Each row is a point on a landscape with many valleys, with its height.
From any point a ball rolls to the lowest of the 3 points nearest to it. It stops when none of these is lower. Distance is the straight distance between rows; heights are no part of it.
q887: [107 174 106  81 108 115 129 140 100 123]  (h 59.8)
q828: [128 167 123  79 121  70 166  76 101 113]  (h 57.0)
q178: [165 176 123 104 110  68 163  57 135 127]  (h 60.2)
q71: [111  89 128 142 129 180  95 182 127 142]  (h 30.5)
q199: [ 97 160 116 106 134 133 114 141 111 130]  (h 55.2)
q869: [109  44 133 148 165 160 116 178 121 144]  (h 48.5)
q405: [160  49 141 173 160 124 142 131 150 136]  (h 9.5)
q920: [134 180  97  92  73 136 125 168 117  89]  (h 63.2)
q389: [ 98  86 142 147 155 140 121 141 131 125]  (h 13.4)
q815: [106 141 125 132 118 166  98 166 118 130]  (h 16.2)
q4: [153 136 150 149 134 106 137  71 157 137]  (h 48.2)
q115: [175  37 136 176 172 126 138 146 145 134]  (h 36.9)
q142: [ 98 165 118  97 133 109 130 123 107 119]  (h 22.5)
q779: [ 96 100 149 137 153 138 114 124 132 131]  (h 41.3)
q659: [130  81 153 166 157 126 138 108 153 130]  (h 71.0)
q642: [130 151 119 151 100 175  86 179 130  90]  (h 32.0)
q956: [110 149 135 123 142  96 132  80 126 115]  (h 23.4)
q43: [101 174 113  82 125 105 136 118  96 122]  (h 49.1)
q495: [104  74 144 148 156 151 118 149 128 132]  (h 29.0)
q318: [108  51 139 152 164 152 121 157 126 134]  (h 41.9)
q225: [169 173 128 114 120  78 155  56 131 142]  (h 53.9)
q496: [164 160 139 142 129  96 141  68 155 162]  (h 30.6)
q75: [103 157 121 100 139  99 139 104 114 122]  (h 54.1)
q437: [175 103 151 163 136 117 147  94 165 183]  (h 53.4)
q60: [119 181  99  64  87 115 147 145  90 123]  (h 71.6)
q101: [100  63 136 152 151 161 105 172 126 147]  (h 17.8)
q717: [113 174  99  50  79 107 168 133  87 118]  (h 80.3)
q623: [113  61 145 152 162 144 121 138 135 133]  (h 35.6)
q57: [171  89 154 176 140 121 148 103 169 157]  (h 36.6)
q398: [121 138 145 135 148 106 133  85 141 115]  (h 33.7)
q589: [117 182 102  87  93 126 135 159 103 111]  (h 56.8)
q7: [ 89 125 137 131 144 139 114 130 123 126]  (h 67.8)
q857: [202  45 136 181 169 118 140 143 156 161]  (h 54.4)
q28: [103 160 112 112 116 144 107 159 112 128]  (h 31.9)
q708: [170 167 139 133 122  95 146  66 150 183]  (h 21.6)
q128: [131  95 121 161 110 197  89 190 132 111]  (h 25.7)
q116: [113 168 112  68 123  81 166  90  96 106]  (h 55.1)
q668: [126 168 116 126  96 168  97 173 123 104]  (h 43.4)
q210: [153 108 149 159 141 116 139  93 159 139]  (h 59.2)
q484: [116 166 123  83 124  72 166  83 102 108]  (h 56.0)
q419: [116 174 104 101 104 138 114 166 111 122]  (h 43.7)
q648: [165  64 146 172 152 119 142 115 160 150]  (h 15.1)
q715: [168 129 149 154 126 109 142  79 162 187]  (h 61.1)
q702: [114 119 150 150 147 112 134  93 139 121]  (h 38.5)
q564: [115 106 130 146 114 191  87 182 133 128]  (h 22.4)
q764: [117 162 122  91 132  82 156  82 110 106]  (h 56.5)
q117: [ 92 132 129 125 135 149 106 141 125 134]  (h 76.8)
q935: [104 170 114  82 133  95 149 103 101 117]  (h 53.2)
q446: [201  41 125 179 177 119 135 149 149 159]  (h 54.3)
q929: [128  82 126 153 124 196  94 208 128 128]  (h 30.2)
q975: [110 120 125 142 115 176  95 175 129 128]  (h 20.3)
q601: [129 115 122 161  96 200  85 190 136  86]  (h 29.6)
q914: [119 181 101  99  87 140 120 165 106 109]  (h 52.2)
q782: [136 173 108 114  88 151 108 172 121  81]  (h 54.8)
q14: [138 165 125 111 133  79 151  69 123 113]  (h 58.7)
q685: [145 156 136 127 130  96 144  72 138 125]  (h 60.4)
q42: [102 153 125 111 143 115 121 115 112 119]  (h 91.1)
q392: [125 182  98  62  69 121 147 155 100 108]  (h 78.1)
q413: [112  65 125 150 136 180 103 192 126 140]  (h 55.3)
q673: [138  52 144 162 162 129 130 125 143 130]  (h 25.8)
q421: [104 113 128 141 130 175  99 168 129 135]  (h 22.2)
q918: [176 182 121 109 112  78 161  56 138 166]  (h 42.3)
q988: [110  87 148 155 154 126 127 111 142 129]  (h 62.9)
q449: [131 175  96  49  61 118 161 153  99 108]  (h 79.8)
q38: [100 119 145 146 145 133 120 111 131 124]  (h 62.2)
q476: [125 105 121 156 107 198  88 188 134 107]  (h 24.5)
q463: [158 167 134 122 122  79 152  64 144 137]  (h 57.2)
q812: [ 96  93 139 143 142 161 108 161 124 141]  (h 28.0)
q765: [103 140 138 130 144 112 127 102 130 120]  (h 55.0)
q982: [173 174 130 130 120  90 148  62 149 175]  (h 24.4)
q331: [124  39 137 161 168 134 132 144 135 128]  (h 41.8)
q698: [169 110 153 162 132 118 143  93 165 161]  (h 56.3)
q825: [105 171 111  61 112  95 158 117  89 117]  (h 55.5)
q30: [129 126 121 150 105 186  83 187 133  96]  (h 27.1)
q912: [129 153 120 133 100 169  94 178 124  98]  (h 38.4)
q279: [134 164 129 115 131  84 145  67 128 117]  (h 59.6)

For each start below, name the point where the ball stops.
q7 -> q389
q421 -> q815
q887 -> q142
q318 -> q389
q698 -> q405
q392 -> q815
q437 -> q405
q702 -> q956
q935 -> q142
q642 -> q476
q685 -> q708
q912 -> q476

Write out the way that a ball takes from each point below.
q331 -> q673 > q405
q825 -> q43 > q142
q668 -> q642 > q30 > q476
q715 -> q496 > q708

Call two points neighbours if one is among the 3 nearest of the other. Go from one point of each pair to the other, from neighbour to neighbour, staying as low as possible. Name the highest point that can't be avoided.
q101, q389 -> q495
q389, q405 -> q623
q142, q389 -> q199
q708, q101 -> q210
q956, q405 -> q279
q476, q101 -> q812
